A landscape with many peaks, sampled at points; each row gives a point and its height.
A climber steps from a point to the highest of its 2 nearest points, and stops where none of them is higher. Distance is the straight distance between rows; heights are no part of it.
fule: [120  74  88  90 118 118 100 101  90  60  99 103  99 113  95  95  90 107
 112  78  92  76 125  79  93  87 101 111  72  94 107  78 101 112  90 102
 125  96  98  89  86 123  88 101  65  88 134 107  78  68 111  99  92  89
  97]  h=0.41
bugi: [ 70  87 103  94  96  88 107  84  59 116  81  98 123  93 141 106  80 115
 117 103  96 132 131 114  95 109  81 112  65 102  87 108  98 103 115  83
  80 114 101  89 115  81  99 120  91 104 126 117  93  77  90 122 108 120
  92]  h=2.07
Dupiv: [ 93  90  93  64 101 112 126  84 118  46  93 109 112 113  80 107  65 110
 101  90  86  80 144  80  95 133 116  77 106  88 128  76  92  92  83  90
 117  82 119 101 118 111  95 117  51  91 114 104 102  71  86 109 128  99
 101]  h=4.28
Papud: [ 95  97  88 101 101 119 105 104  97  62  93  84 101 117  74 104  82 107
 106  87 101  78 126  90  99 117  82  79 104 109 120  85 102 122  89 102
 118  89  92  76 118 120 105 104  49  97 114  89  93  93  92  98 115  97
  94]  h=0.21
baz: [122 103  77 144 103 113 108 100 125 116  75  94  81 125  82  92 137  99
  97  85 112  95 101 112  92  85 100 101 140  91 118  87  79 123  79 123
  54 107 108 108  85  84  76  89  85  91 131  92 107 107 108 121  75  95
  98]  h=2.32
tolon: [106  85 111 105 111  92  78 101  82 131 110  87 117  68 120  94 102  93
 100 103  93 110  89  93 106  75  96 120  62 122  63 105 103 103 128 110
 101 106  86 107  81  85 101 100 129  93 121 115  90  97 116  85  98 111
 113]  h=0.69
zadur: [100 112  80  93 112 117  96 107  98  76 100  88  96 117  84  85  95  97
 116 100 121 114 148 103  83 158  52  91 115  89 101  98  97  94  79 104
  90  97  94  78 111  97  87 101  43 103 119  89  98  92  94 120 127 103
  86]  h=4.70
Ziba: [ 92  91  85  90 109 113 114  89  81  99  76 102 115 109 125  81  99 111
 122  93 108 134 152 111  69 132  82 114  82  79  96  98 104  90  95  94
  71 104 104  88  84  84  79 105  71  96 145 105  92  67  97 144  99 115
  93]  h=1.71
supe: [ 81  78  98  71  85 110 122  87 100  61  89 110 112 109 100 111  64 122
 107  85  85  87 141  91  92 114 114  86  84  86 128  78  89 101  89  83
 112  93 115  96 113 109  97 115  53  95 111 112  92  68  86 124 111 109
  97]  h=4.62
Delo: [ 86  78  99 118  82 104  95  97  87  90 102  86 109 112 104 113  90 118
 103  73  86  78 100  93 117  51 118  94  61 109 123  82 101 125 102 102
 131  97  88  95 109 124 110  91  98  87  96 108  89  81  92 107  78 115
 101]  h=2.35
pul: [119  94 100 140 120 101  96  98 123 152  90 108 104 100 114  97 152 107
  99 112 111 131  88 116  97  90 104 128 108  98  93 133 106  89  97 146
  56 114 102 130  90  73  99 102 129 119 117 100 114 126 106 105  82 107
 111]  h=2.70
lirud: [118  84 105  89 127  92  80  92  86  94 131 108 109  80 115  89 105  91
  95 108 108  67  77  90 101  48 123 128  86 112  69  97 110 103  99 100
 125  92  98  99  77 117  97  96 142  90  86 116  97  83 127  68  87  86
 101]  h=0.70
fiz: [101 107 113  82  98 102 108 105 101 107  97 115 100  94 115  92  98 100
 108 120 101 131 103 112  86 141  80 114 100  79  91 125  97  64 107 105
  92 110 106 101 103  84  87 107 100 123 110  96 106 104  86 110 105  97
 100]  h=4.88
Dek: [122  93 106  72 109  96 136  75 119  62 103 115  88 105  93 106  98  95
  96  92  85  79  97  85  92 104 142  97 122  87 121  99  87  86  86  95
 109  90 133 113  77 107  85  96 107 102  85 104 112  75 107  90 103  84
  99]  h=3.32
Dube: [ 99 114 106  50 103  99 101  95  93  64 121 123 101  97  89  98  88  92
  80  99  99  78  68  67 104 102 145  78 117  95  90  97 125  82 107  67
 121  86 113 100  87 133 120  97 132  89  64  98  92 109 107  64  97  74
 118]  h=4.71
fis: [106  84  69 135  83 111 106 101 116 111 109 107  77 127  79  98 114 119
 100  73  90  66 115  99 104  43 127  86 109  87 139  62  67 137  76 101
 114 109  99 100  82 108  73  80  86  82 107 104  97  82  99 111  64 109
 109]  h=2.83
suke: [118 102  88 118 117 123  92 114  94  84  91  84  85 109  79  84 108  90
 108  90 109  82 100  87  95  99  68 108 106 111 104  79  95 114  86 117
  97  95  83  90  84 111  97 100  70  95 138  89  95  95 116  99  98  84
  97]  h=3.51
Zav: [117 105 104 114 113 106  77 121 109 118 118  97  89  82  95  86 113  68
  95 122 112  79  63  87  98  78  83 119 113 119  71 108 101  96 108 113
 106  95  82 108  74 100 103 103 133 104 108  98 104 122 112  75 103  76
 114]  h=0.90
vem: [ 89 101 107  90  94  85 111  77  95  83 110 100 104  95 105 119  98 104
  85  90  95  86  77  98 110  86 149  77  98 101 123  96 112  97 100  88
 115  87 119 106  84 122 125  86 129  92  46 106 103 105  97  93  83 101
 101]  h=5.58
Mavi: [ 99 111 114  82  97  85 110  99 106 109 109 118  91  90 110 112  94  93
  85 108 100 107  72 104  98 117 125  92 107  86 104 120 116  75 110  98
  93  94 117 119  90 101 118  91 133 115  52 100 107 129 106  87 101  92
 105]  h=5.83
vone: [101 115  98 130 109  97  85 102 108 105 108  86  96  93  84 102 111  71
  82 102 111  77  55  98 115  68  99  89 112 128 100  97 110 107 100 104
 116  88  84 106  85 120 135  88 138 100  77  87 108 119 109  77  89  90
 107]  h=5.30
puve: [118  84 104  82 122 101  91  88  82  63 123 108 109  98 105  96 100 101
  96  98 100  60  84  83 105  49 129 116  85 111  89  90 111 106  94  93
 139  93  99  89  86 134  97  96 124  87  90 113  86  70 116  70  85  85
  99]  h=0.61
fega: [101 103  91 152 104  92  89  91 123 126  78  88  97 103  91 109 125  94
  79  90 103  92  76 120 122  61 102  94 112 115 119  92  92 124  97 121
  79 110  96 128 102  94 114  85 115  97  92  83 107 120 102 105  78 111
  95]  h=4.57
baf: [117  85  64 121  98 122 109 108 115 106  95 107  81 127  78  82 129 116
 110  73 105  86 143  99  76  76 106  99 114  75 120  58  81 129  69 103
  78  98 106  92  55  92  64  90  66  71 142 103  87  81 120 129  72  94
  96]  h=1.98
fesu: [114  94 112  90 124  99  80 109 101 114 134 110  99  76 111  87 102  75
  91 120 112  77  66  88  98  72 107 118 102 110  64 107 112  91 112 100
 116  93  97 105  66 108 102  98 146  96  86 109  96 115 116  68  98  79
 113]  h=0.80
zek: [107 104  93 140 111  92  97  87 113 103  98  87  91 103  88 105 121  86
  86  90 107  75  70 104 117  56 111  93 119 120 119  90  97 118  95 110
 107  93  99 114  84 117 120  78 129  97  79  87 112 108 110  89  77  98
  98]  h=4.93
Puger: [ 91 113 112 113  93 101  82 115  99 122 103  84 107  83  97  97  94  88
 100 118 106 114  77 114 111 109  74  94  96 111  86 111 106 105 118 103
 103 107  81  98 117  91 111 106 112 110  90  90 101 129  89  92 116 103
  96]  h=2.48
rem: [ 71 109 117  94  86  92  82 110  86 125 107  88 122  75 118 103  78  96
 105 126 100 126  95 112 110 110  70  93  81 113  74 111 109 105 130  86
 109 111  82  91 129  85 107 115 111 107  92 102  96 123  86  93 125 113
  94]  h=2.69
lan: [103 105  76 138  82 105 115  97 122 106  83  85  85 131  56 110 110 102
  91  79 103  72 107 107 111  85 106  63 141 104 147  73  76 138  87 100
  92  97 101  99 100  98  88  89  68  95 103  83 108 100  89 111  80 104
  96]  h=6.07
bib: [ 96 105 102 125 100 106  68 116  92 122  89  72 113  80  97  90  97  92
 101  94  97 101  90  97 111  83  75 105  74 128  74  90  97 120 119 115
  99 108  70 101 105  93 114  99 104  95 130  98  92 102 110  93 106 110
 102]  h=1.69
Biver: [109 117  80 141 100 111 105 103 115  96  75  80  77 123  65 105 116  96
  96  88 112  84  93 108 107 106  78  83 142 114 129  87  88 128  85 111
  80  95  91  97 112  97  98  90  72 102 107  78 110 112  96 105  98  97
  90]  h=5.40
Venub: [ 92 115  93  70 108 104 105  98 111  67 100 107 102 113  93  91  77  97
 109 109 109 117 142 102  88 162  69  92 119  80 103 104  91  76  81  94
 105  96 110  87 123  99  84 105  55 109 113  93 105  87  87 119 139 102
  95]  h=5.17
temam: [ 85 105  96 103  90 101 115  93 111  83  86  84 101 122  84 109  85 107
 108 100 104  98 115 114 104 128  86  72 126  97 123  97  86 110  92  98
  98  97 106  92 125  98  99 107  66 113  89  91 110  98  83 118 120 104
  90]  h=4.99
radaf: [101 124 111 105  85  87  89 132 115 123 116 109  85 106  87 101 103  89
 102 142 112 128  95 119 102 137  62  99 123  93  88 138  98  73 105 102
 103 113  92  92 136  83  93 109 101 122  74  89 110 132  82  97 113  98
  95]  h=3.56
gefe: [103  76  99 125 102  86  93  82  88 126 100  89 104  88 124 107 116 118
 103  82  92  97 104 113 107  44 123 125  61 107  99  88  89 119 102 116
  95 110  95 111  87  99 100  88 117  83 105 114  97  76 109 109  77 125
 100]  h=7.37
vomi: [ 78  75  90 114  74 107 107  96  99 102  94  95 100 119 101 114  89 126
 108  74  84  81 117 102 104  66 116  88  76  96 136  73  84 130  94  93
 112 106  97  97 102 107  92  95  79  88 103 108  89  80  83 121  79 119
 101]  h=2.51
gepa: [112  81  79 129 100 120 104 104 105  87  97  94  82 122  86  95 109 112
 107  70  94  64 115  89 101  55 107 102  94  95 124  67  80 129  84 110
 116 100  96  94  83 123  87  87  79  84 120 105  92  78 109 107  78  99
 101]  h=3.02
purod: [108 127 108 100  87  89 102 126 111 105 114 105  78 103  74 112  98  78
  95 123 109 104  70 104 105 131  90  80 138 100 101 124 113  74 108  93
 112  88 101  98 114  99 116  96 117 122  60  86 108 136  93  80 110  81
 108]  h=4.36
Muzu: [101  84  89 102 106 125  92 112  86  60  96  88 106 112  82  98  81 113
 108  77  92  75 129  81  98  97  82  94  75 107 113  78 111 121  95 101
 124  89  83  76 107 124 103 104  50  92 129 100  76  81 101  96 101  96
  97]  h=0.31
roru: [ 94 115 111  77  94  86  89 108  95 121 124 118  93  80 106 108  84  89
  79 113 105 106  65  94 101 104 120  84 100  91  89 110 134  79 122  86
 106  90 105 111  83 109 123  92 146  95  47 104  92 137 101  79 100  89
 115]  h=6.40
mova: [126  77 105 100 128  94  84  92  83 106 124  99 113  78 124  83 110  97
 103 104 100  84  93  94  98  50 111 142  73 114  61  96  95 103 102 113
 112 102  96  97  75 106  86  99 130  94 119 122  97  72 129  79  90  95
 104]  h=0.62
Ras: [137  88  97 115 121  95 132  74 131 115 103 114  81 109 114 102 141  99
 101 102 107  96  94 119  85  80 131 119 134  85 110 115  86  98  74 128
  77  95 136 116  64  91  74  92 124 118  87 105 125  98 108  97  82  93
  99]  h=2.99
goki: [ 80  99  76 143  95 111  81 116  94 119  67  79 101 110  92  87 113 121
 108  78 111 104 131 112  98  87  77 108  89 109  93  73  92 134 105 110
  66 117  71  97 116  87 104  91  70  76 142 100  85  90 109 125  92 119
  87]  h=2.95
fofi: [ 84 124 111  60  78  92 121 101 111  68 101 109 104 107  76 105  80 100
  90 101  92  95  88  82 110 142 124  61 136  95 107 103 112  79 104  70
 117  80 115  97 129 120 124 106 104 103  60  94 115 111  94  82 131  87
 110]  h=4.72
fut: [123 110 101 126 113 108  82 121 110 128 104  94  90  89  94  84 119  75
  99 118 112 105  75  99  96  95  73 122 112 116  79 110  95  92 105 127
  86 105  83 107  85  89  98 104 117 112 122  91 107 120 109  88 102  87
 107]  h=0.99
rura: [ 94 113 101  69 101 101 106 101 100  84  97 116 108 105 110  83  84  99
 111 120 107 134 131 109  83 157  67 106 106  74  90 116  94  61  93  92
  98 108 109  90 117  89  80 109  75 115 119  98 106  91  85 120 124 105
  98]  h=4.74
roza: [118 130 113  93  79  80 101 150 120 128 126 124  70 110  72 109 103  83
  94 141 110 112  87 104  91 137  86  94 135  83  91 138 112  54 106  90
 114  93 106 104 118  87 103 100 114 119  63  85 107 140  91  79  98  78
 111]  h=3.98
Boleg: [ 92 132 109  85  78  68  90 127 119 114 125 116  82 123  81 104  96  96
 103 147 113 129 110 114 104 146  75  87 134  84  93 148  93  64  93  88
 111 114 103  89 158  85  93 114  95 123  55  95 117 128  89 103 119 102
  87]  h=3.85
katel: [ 73  92 107 105  90  89 109  81  98 120  78  96 115 102 125 115 100 116
 106 109 101 122 107 130 105 107  95 100  94  96 114 111  90 111 108  98
  73 115 109 111 116  80 103 112  96 118  93 104 102 105  86 131 101 117
  88]  h=3.69
tulem: [ 92 124 112  43  85 106 103 108  99  71 115 123 105  98  84  95  78  98
  79 101  92  91  76  66 110 131 130  69 124  91  89 100 132  77 112  58
 126  79 111  98 117 125 121 108 118  92  64  94  96 121  96  68 116  76
 119]  h=4.23
savu: [104 102  98 129  99  99  68 116 106 148  95  79 118  72 104  86 114  90
  99 112 104 120  90  98 109  85  80 116  80 130  59 108  95 108 123 121
  82 115  76 118  98  76 111 102 120 100 138 100  95 116 111  96 110 119
 114]  h=1.53
nal: [107  86 108 105 113  96 105  88  93 143  97 107 112  76 136 100 124 109
 108 110  97 140 102 109  90 109 104 133  73 100  82 129 106  84 114 121
  65 120 100 115  85  74  97 108 128 114 121 109 107 105  99 108  93 116
 109]  h=2.40
mapom: [ 96  90 120  50 100  99 104  88  76  79  98 122 114  78 131 100  73 103
  96  93  76 109  97  84 100 111 109 114  66  92  83 106 110  85 114  73
 107 105 106  97 101  99  92 108  99  96 105 107  89  84  97  91 105  97
  97]  h=1.26
Tukoz: [ 92  81 106 106 103  91 107  82  80 128  84  96 116  84 137 103 107 116
 111  98  92 131 113 112  97 102  96 124  67  98  91 111  99 103 115 107
  68 119 103 104  91  81  96 110 106 106 124 112  98  82  95 120  91 118
 100]  h=2.25
Vud: [138 134  76 112 109 109 107 118 105  78 109  92  65 132  56  97 111  83
 114 103 128 110 123  98  85 160  59  88 153 100 118 108  91  80  67 115
  90  87 105  85 115  84  77  94  53 112 115  85 114 101  94 109 130  91
  97]  h=4.39
zot: [ 90 100 105 120  99  91  79 113  91 159  94  86 126  71 117  94 108  99
 108 124 107 145 106 111 107 107  74 111  76 121  65 121 105 101 131 109
  79 128  81 112 113  62 104 114 123 112 128 105  97 114  98 103 118 122
 111]  h=1.38
mas: [ 98  93 107  51 105 106 111  89  86  66  87 122 114  89 123  90  70 105
 103  96  85 114 120  89  89 134  91 110  79  78  91 104 101  72  98  78
 105 103 111  97 101  95  86 109  76 102 127 102  93  74  94 109 115  99
 100]  h=1.41
Biven: [ 93 110 110 107 103  92  85 101 100 112 110  95 105  83  98 106  96  83
  85 107 106  93  58 104 112  89 112  84  98 112  99 103 123  97 116  97
 114  88  94 109  86 111 132  91 137 100  61  94  97 131 103  80  98  93
 106]  h=5.79
rupa: [ 73  98 116  84  90  85  97  96  78 127  96 109 121  79 135 108  81 104
 105 118  95 133 102 115 106 115  86 105  73  99  81 118 107  90 124  87
  91 113  98 100 117  81 107 116 116 112  94 108  99 109  90 103 112 111
  96]  h=2.91
nelot: [118  97  67 144 102 108 103 107 123 110  89 102  75 124  83  88 134 108
 101  78 109  78 113  99  94  55 108 108 129  87 112  61  75 136  70 116
  74 106 101 101  73 100  70  85  88  73 135  98  98  89 121 113  65  96
  94]  h=2.15
rarot: [132  96 100 131 127 104 113  90 131 133  92 114  88 112 112  99 151  96
  97 108 111 116  86 115  91  87 112 126 128  91 102 128  96  86  82 142
  61 104 119 124  78  82  86  96 126 123 100 100 120 121 108 105  79  94
 105]  h=2.84
Rogu: [ 66  90 114  91  78  88 107  86  85  95  85  93 119  98 121 120  77 117
 105  94  89 103 102 111 110  91 106  87  75 102 117  95  98 116 104  86
 105 101 104  97 121 104 115 109  95 103  86 107  99  96  85 114  99 112
  88]  h=5.45
ril: [ 95 106 110  73 105  93  97  85  87  82 122 109 106  87 107 107  90  96
  83  97  99  84  67  86 104  87 143  87  93 101  97  99 124  91 106  82
 121  88 108 101  81 130 125  92 138  88  52 107  95 109 110  70  85  85
 106]  h=5.16
pir: [ 93  81  89 121  77 103 117  87 114 106  99  98  93 119  86 114 102 117
  98  80  87  75 106 110 105  69 131  75 104  96 145  75  77 131  89  96
 110 104 108 103  87 104  85  91  86  94  90 103 102  86  86 118  75 112
 100]  h=2.66
Lik: [104 103 107 123 103  97  85 122 109 163 104 103 115  84 109  92 127  99
 108 138 113 149 101 114  98 117  80 125  90 104  71 137 108  74 122 124
  73 124  86 119 113  60 103 115 126 122 122 105 101 128  89 107 103 113
 115]  h=1.24
kibo: [ 93  94  95 107 105 113  97 106  86  96  81  84 107 105  98  91  90 108
 113  88 102 102 126 105  93 109  71 103  85 102 100  84  98 115 102 105
  92 106  88  86 100  99  97 101  68  96 131 100  88  87 101 117 105 106
  88]  h=3.52
Kipir: [ 82 117  96  91  95  91 106  97 115  83 100  95  98 127  89 105  85  99
 111 119 112 116 122 116 104 148  75  80 137  92 109 122  78  88  84  99
  97 106 108  88 146  91  88 112  69 123  80  93 119 106  85 120 135 108
  84]  h=4.56
rulo: [ 90  85 110  86  94  86 113  71  96  95 106 107 100  85 125 122 100 111
  92  88  89  96  89 106 103  79 141 103  78  94 118 102  98 106  99  97
 100 101 116 110  82 108 107  90 119  96  60 109 101  94  94 105  84 112
  95]  h=6.02
rir: [106  85  92  72 114 115 112  89  91  75  84 108 111 103 115  89  87 106
 112  91  97 116 135  95  78 129  88 112  80  79 101  91 101  86  94  92
  95 102 110  91  82  97  80 103  66  98 141 107  90  68  98 127 106 101
  94]  h=1.56
mepi: [ 83 114 119  68  80  87 100 122 102 121 113 126 100  87 118  97  82  97
  96 131 100 130  96 110 100 137  87 103 100  79  82 130 110  65 117  80
 102 108 103 104 126  86  99 110 116 116  72  95 100 130  87  95 116  97
  98]  h=3.39
lutu: [ 94 102 101 119  98 113  84 108  89  92  91  75 107  95  88  96  89  99
 100  91  95  87  90  96 107  88  79  93  80 124  98  84 102 121 109 107
 116 100  74  88 110 115 114 102  85  93 116  95  90  97 102  91 102 102
  97]  h=1.86
Ruger: [118 113  96  89 110  96 125  99 107  61 102 100  81 116  64 111 105  77
  94 100 104  73  76  77 106 105 115  72 147 106 118 105 105  91  97  87
 119  74 116  96  90 120 117  90 117 113  84  88 117 101 109  66 109  69
 111]  h=4.44
gak: [ 74  91 119  74  84  85  92  82  66  88 113 104 119  82 129 127  83 111
  86  83  85  98  83  92 109  76 141  94  51 107 104  98 122 102 109  77
 119  91 102  95 105 114 123  96 125  79  63 120  93  95  98  92  87 111
  98]  h=1.00
sise: [103 133 106  72  87  86 123 111 120  64 110 108  87 114  57 107  83  87
  98 110  92  99 103  83 106 156 105  65 154  97 110 112 101  69  94  83
 122  78 114  97 142 102 109 104  92 113  67  90 126 105  91  86 145  87
 108]  h=5.36
kig: [ 91 107  73 141 102 116  88 112 101 127  61  85  98 115  92  78 134 118
 106  89 119 117 128 119  88 106  80 112 113  95  96  87  97 123  98 114
  39 116  84 102 105  74  90  89  76  77 147  93  93 101 108 136  87 112
  87]  h=2.68
Zil: [106  97 113  54  99 101 126  88 113  58  91 122  98  97 105 100  85 100
  96  92  83  96 102  84  91 129 123  98 107  81 109  99  96  70  91  89
 108  92 127 112  96 102  93 105  90 105  96 101 107  84 100  99 116  90
 101]  h=3.59
sulu: [111  95  83 132 109 116  87 113  99  82  91  85  85 112  80  88 105  96
 103  78 101  67 103  85 101  64  87 109  93 114 108  69  94 129  88 115
 108  97  79  92  91 123 102  91  77  85 131  92  90  85 115  96  88  93
  96]  h=3.24
Didad: [115 110 112  67 110  99 114 104 107  72 106 118  86 100  88  97  94  79
  96 103  94  86  75  82  98 117 114  93 122  92  99 109 107  78 104  88
 117  88 115 104  88 113 104  99 117 111  83  91 104 108 108  75 108  72
 110]  h=4.00
kamo: [105 104  74 118 109 124  94 113 100  91  81  81  88 118  79  84 110 105
 112  82 114  96 131 101  86 117  67 104 107 101 111  76  95 122  84 108
  81  96  85  89  93  99  93  94  47  89 136  90  86  93 106 118 105  98
  87]  h=3.86
fibev: [103 103 118  95 103  95 106 103 105 115  96 110  94  95 112 106 104  95
 100 114  98 118  82 114  95 123 102 106 104  87 100 123 101  77 108 112
  88 105 112 111  95  88 104 100 115 124  82  94 107 118  97 101 100  96
 101]  h=5.32
bes: [ 93 102 110 107  96 108  84 101  89  76 104  82 112  96  87 103  90  98
  94  91  88  73  78  89 114  76 101  85  80 123 103  88 116 115 109  97
 135  88  80  85 104 128 122 101 104  90  98  93  93 102  98  82  93  94
 103]  h=2.03
Mudud: [ 80  92  85 125  94 112  81 116  77 106  78  77 111 109 102  94  87 117
 113  79  96  99 136  99 100  88  72 102  68 113  94  76 102 129 106 102
  96 106  73  85 118 102 107 100  64  86 135 107  81  79 105 115 100 118
  87]  h=3.23
Zemi: [128  78  92  87 127 114 100  93  93  52 109 111  98 113  90  92 101  99
 106  91  97  60 102  77 100  61 112 116  93 102 105  83  98 109  85  98
 132  95 106  89  80 134  85 101  98  95 115 107  89  67 118  81  89  82
  99]  h=0.52
dok: [127  79  76 107 101 118 125  86 113 101 102 109  84 121  97  86 123 116
 115  80  99  93 134 102  71  77 119 114 103  74 117  75  75 117  70 106
  88 101 116  96  52  96  57  97  78  81 128 114  97  66 112 129  77 101
  97]  h=1.85
zanop: [ 85  93 112 103  89 101  88  90  81  77 112  88 118 100 104 112  94 108
  94  82  84  73  79  90 117  60 126  88  65 117 109  87 114 110 105  90
 140  88  93  94 100 131 123  94 118  81  83 106  89  90  99  86  78 104
 102]  h=2.18
pev: [130 125  77 127 106 112 113 111 111  86  89  84  65 128  60 101 115  84
 107  91 118  94 103  99  97 129  69  87 152 112 123 102  87 106  76 114
  83  93 103  92 109  88  89  89  66 113 111  77 113 107 101 104 114  88
  96]  h=4.87
Daz: [ 64 111 118  67  83  82 102 105  84 115 105 119 117  88 137  99  75 104
 107 131  98 140 110 113 102 131  75 106  93  83  78 126 101  77 113  71
 100 113 103  95 138  82 100 121 106 116  86 104 100 116  85 105 124 111
  94]  h=3.14
Defar: [121  79 102 108 120  90  82  92  82 131 115  90 117  70 127  84 120  98
 104 103  95 109 100  90  98  63 107 143  67 117  48 104  96  98 113 120
  94 104  87 105  71  90  90 101 130  93 138 121  98  79 128  88  91 115
 116]  h=0.60
Rodi: [ 94  89 101 121  99 101 103  89 101 119  77  91 105 102 111 107 112 108
 104  95  95 104  98 120 105  87 100 106  90 100 115  97  86 118 105 111
  77 111  99 112  94  89  99  96  98 105 104  96 103 100  95 119  89 111
  93]  h=3.95
gid: [ 74 116 121  53  79 100  99 111  94  86 114 114 112  91 104  97  67  99
  93 111  89 109  93  91 111 133  95  79 104  89  80 107 119  86 113  61
 124  92 100  89 139 109 108 115 103 100  69  94  99 124  85  86 126  92
 100]  h=3.10
Met: [117 118 105 113 104 101  98 120 109 106 107  99  79 100  80 102 109  72
  97 122 107  96  62 102 101 110  84  95 128 110  96 115 105  87 106 103
 107  91  93 102  96 101 108  98 121 119  83  83 108 129 104  77 104  78
 109]  h=4.73
Ker: [ 85  93 118  80  94  90  73  89  72 101 126  98 125  72 118 112  82  97
  82  95  91  95  73  92 110  70 129  96  56 117  82  96 129  98 122  83
 124  89  92  98  91 112 125  94 137  77  69 118  83 106 106  78  87 102
 105]  h=0.91
zona: [103  80 107  96 109  79 107  69  93 118 115 111  97  71 140 120 117 112
  90  91  94 107  93 115  98  79 142 128  73  98 106 114 103 107  94 112
  89 104 116 115  72  95  99  91 129  94  67 114 105  93  98 102  84 114
  97]  h=6.39
Bikam: [129  91 101  93 108  94 143  70 132  91 104 113  82 107 102 110 115  96
 101  97  93  91 100 102  84  95 141 103 133  83 122 104  78  92  76 110
  92  93 145 116  65  93  72  94 109 106  82 109 122  84 104 102  94  93
  95]  h=3.13
rira: [109  79 102 106 109 106  95  94  86  98  89  92 102  98 114  94 102 109
 109  87  88  94 106  98  96  76  99 118  70 100  94  87  93 111 104 111
 102 107  95  98  82 106  92  96  94  93 126 106  89  76 108 109  86 103
  96]  h=6.54
Kad: [ 88  78 109  95  93  94 102  89  77 101  89  95 110  93 125 112  87 112
 106  85  83 101 105 103 104  83 106 108  57 103 103  93  98 111 112  97
 104 106  99  97  98 101 101 102  94  95 106 112  92  76  98 110  90 117
  95]  h=5.97
buz: [ 88  88 117  52  87  93 106  81  76  64 106 120 112  84 124 116  77 112
  91  83  73  91  94  79 103  93 139 102  61  96  99 102 114  95 104  71
 118  96 109  95 105 116 107 104 104  86  85 112  89  76  99  91  96 101
  96]  h=1.12
Tir: [101 115  93 108 104 118  96 109  97  79  97  82  90 108  76  95  90  95
 106 102 106  94 106 102 101 131  61  86 116 109 102  96 103 111  90 106
 108  98  83  77 118 108  98 103  63 107 107  83 100 106  89  94 125  96
  93]  h=0.11
pasa: [101  82 105 118 112  81  90  75  96 125 114  92 105  74 128 107 120 107
  90  93  98  99  88 111 110  49 130 123  68 111  94  99 102 116  99 120
 101 105 100 118  80 102 111  83 135  90  78 112 102  90 112  92  83 119
 101]  h=6.85
dafu: [ 84  98  88 117  82 104 114  91 118 102  81  86  98 128  80 109  95 113
 103  88 104  89 120 117 101 108 103  70 128  98 137  83  75 131  89  98
  88 101 109 101 113  87  88 103  65 103  96  95 105  93  85 130  97 108
  91]  h=5.44
sib: [107  79  79 144 104  87  88  90 104 135  93  92  99  94 114  93 129 122
 102  81  94 100 114 105 110  32 119 132  72 108  87  75  79 127  94 129
  79 117  91 114  92  98  90  81 117  70 127 115  95  76 119 116  72 132
 107]  h=6.79
didil: [ 94 108 121  66  97 101 100 105  93  84 108 110 104  87 104  98  81  92
  93 105  89  96  73  90 103 113 107  93  97  95  90 107 113  85 116  85
 120  92 105  98  97 110 105 102 114 103  83  94  94 115  98  80 104  84
 105]  h=3.68
danu: [114  83 102 127 126  91  94  88 108 148 101 100 107  80 124  91 141 107
 100 109 103 128  91 108  98  77 111 135  87 107  77 117 103  97 101 140
  64 113  98 122  77  83  99 100 135 109 122 109 110 107 114 102  88 113
 111]  h=2.56
fof: [ 91 125 117  68  67  78  94 143 116 132 131 126  84  99  94 102  90  91
  92 141 106 122 101 109  97 139  85  99 119  74  79 129 113  60 112  77
 116 105 104 102 133  89  97 110 112 106  58  93 101 140  81  86 107  93
 104]  h=3.66
Zuk: [ 75 100  91  94 107 102 105  91  72 111  82  97 122 106 130  84  85 109
 122 110 112 144 148 119  84 133  62 110  84  89  83 110  98  92 107  86
  79 118  96  81 112  82  89 114  80 106 135 107  96  76  90 134 114 116
  88]  h=1.88
giko: [105 121 102 104  94 103  88 131 109 117 127 101  83  86  81 101 100  66
  85 127 115  88  55  93 105 100  91  89 126 113  84 113 119  88 122  91
 122  84  87 101  93 107 120 100 135  99  70  90  97 142  93  68 105  74
 114]  h=5.19
suli: [110 111  98 110 112  97 109  98 104  78 107  91  86 106  76 106 109  77
  89 100 107  68  65  85 110  83 108  83 131 119 113  97 107 103  97  92
 120  78  98  95  81 128 125  87 125 108  81  90 108 109 107  68  92  75
 108]  h=4.85
meto: [118 110 106 126 106 107  87 127 109 136 101 101  97  93  97  85 124  91
 109 128 112 128  91 111  89 118  73 125 107 102  80 126  99  77 109 129
  79 115  86 110  99  77  94 106 116 120 121  92 107 126  97 102  98  94
 109]  h=1.11
dulu: [ 76 131 106  78  85  72 102 106 118  87 119 106  91 128  87 105  83  91
 106 133 108 120 116 104 109 148  79  74 141  88  94 135  86  75  85  88
 111 108 105  86 162  97  94 119  85 121  59  99 124 119  91 109 140 106
  84]  h=4.19
Gifuz: [102  99 106  42 103 109 121  86 117  41  92 129 110  99  88  96  70 102
  89  93  79  94 121  70  98 143 118  87 111  84 111  89  99  69  85  78
 117  85 122 111 121 110  97 115  72  96 110  99 104  78  95  97 135  91
 107]  h=3.91
bep: [ 93 104 100 134  95  99  97  95 113 112  79  79 101 107  89 112 110  97
  93  93 104  97  81 122 118  88  93  81 112 113 121  96  93 123 102 109
  91 104  94 110 113  97 115  96  98 109  87  83 108 117  92 108  94 109
  92]  h=4.27
notib: [ 90  90 119  83  96  87  74  97  74 128 124  97 126  60 127 112  85  90
  85 103  90 108  80  91 108  72 117 108  55 120  65 102 124  99 135  92
 113  98  91 104  88  88 111 100 138  82  92 121  84 106 109  78  96 110
 112]  h=0.81
vite: [123 120  71 107 115 125 104 112 105  76  96  87  76 125  67  88 114  94
 115  93 124 106 138  98  78 151  63  94 133  97 118  92  96  94  72 111
  83  89 101  86  95  92  81  94  43  99 128  85 103  94  99 116 122  92
  91]  h=4.31
levep: [ 77 105 123  51  80  95  97  95  85  84 108 116 118  82 117 108  71 105
  90  97  88 102  79  90 106 116 122  87  86  93  91 101 123  89 114  66
 112  93 106  97 113 112 120 107 115  97  66 101  95 113  94  87 110  95
 103]  h=3.40
pib: [ 70  87 112  68  76  95 121  81  89  66  92 107 118 101 120 120  66 121
 101  86  82  90 117  94 101 101 119  86  79  96 122  92  95 108  95  75
 115  93 112  94 121 108 110 113  82 101  92 111  99  80  85 113 103 110
  94]  h=5.02
folin: [108 111  73 153 105 111  90 108 120 123  64  90  86 117  85  87 142 110
  93  87 117 107 106 115  97  90  91 111 129  96 104  85  91 124  89 130
  36 117  92 110 105  74  86  90  86  78 142  91 100 112 110 126  75 106
  89]  h=2.49

Where does a climber stop that starts at each point below?
gid | roru
Rodi | roru
Dube | gefe
zot | kamo
levep | roru
Defar | rira
dok | kamo
vomi | kamo
Tukoz | rira
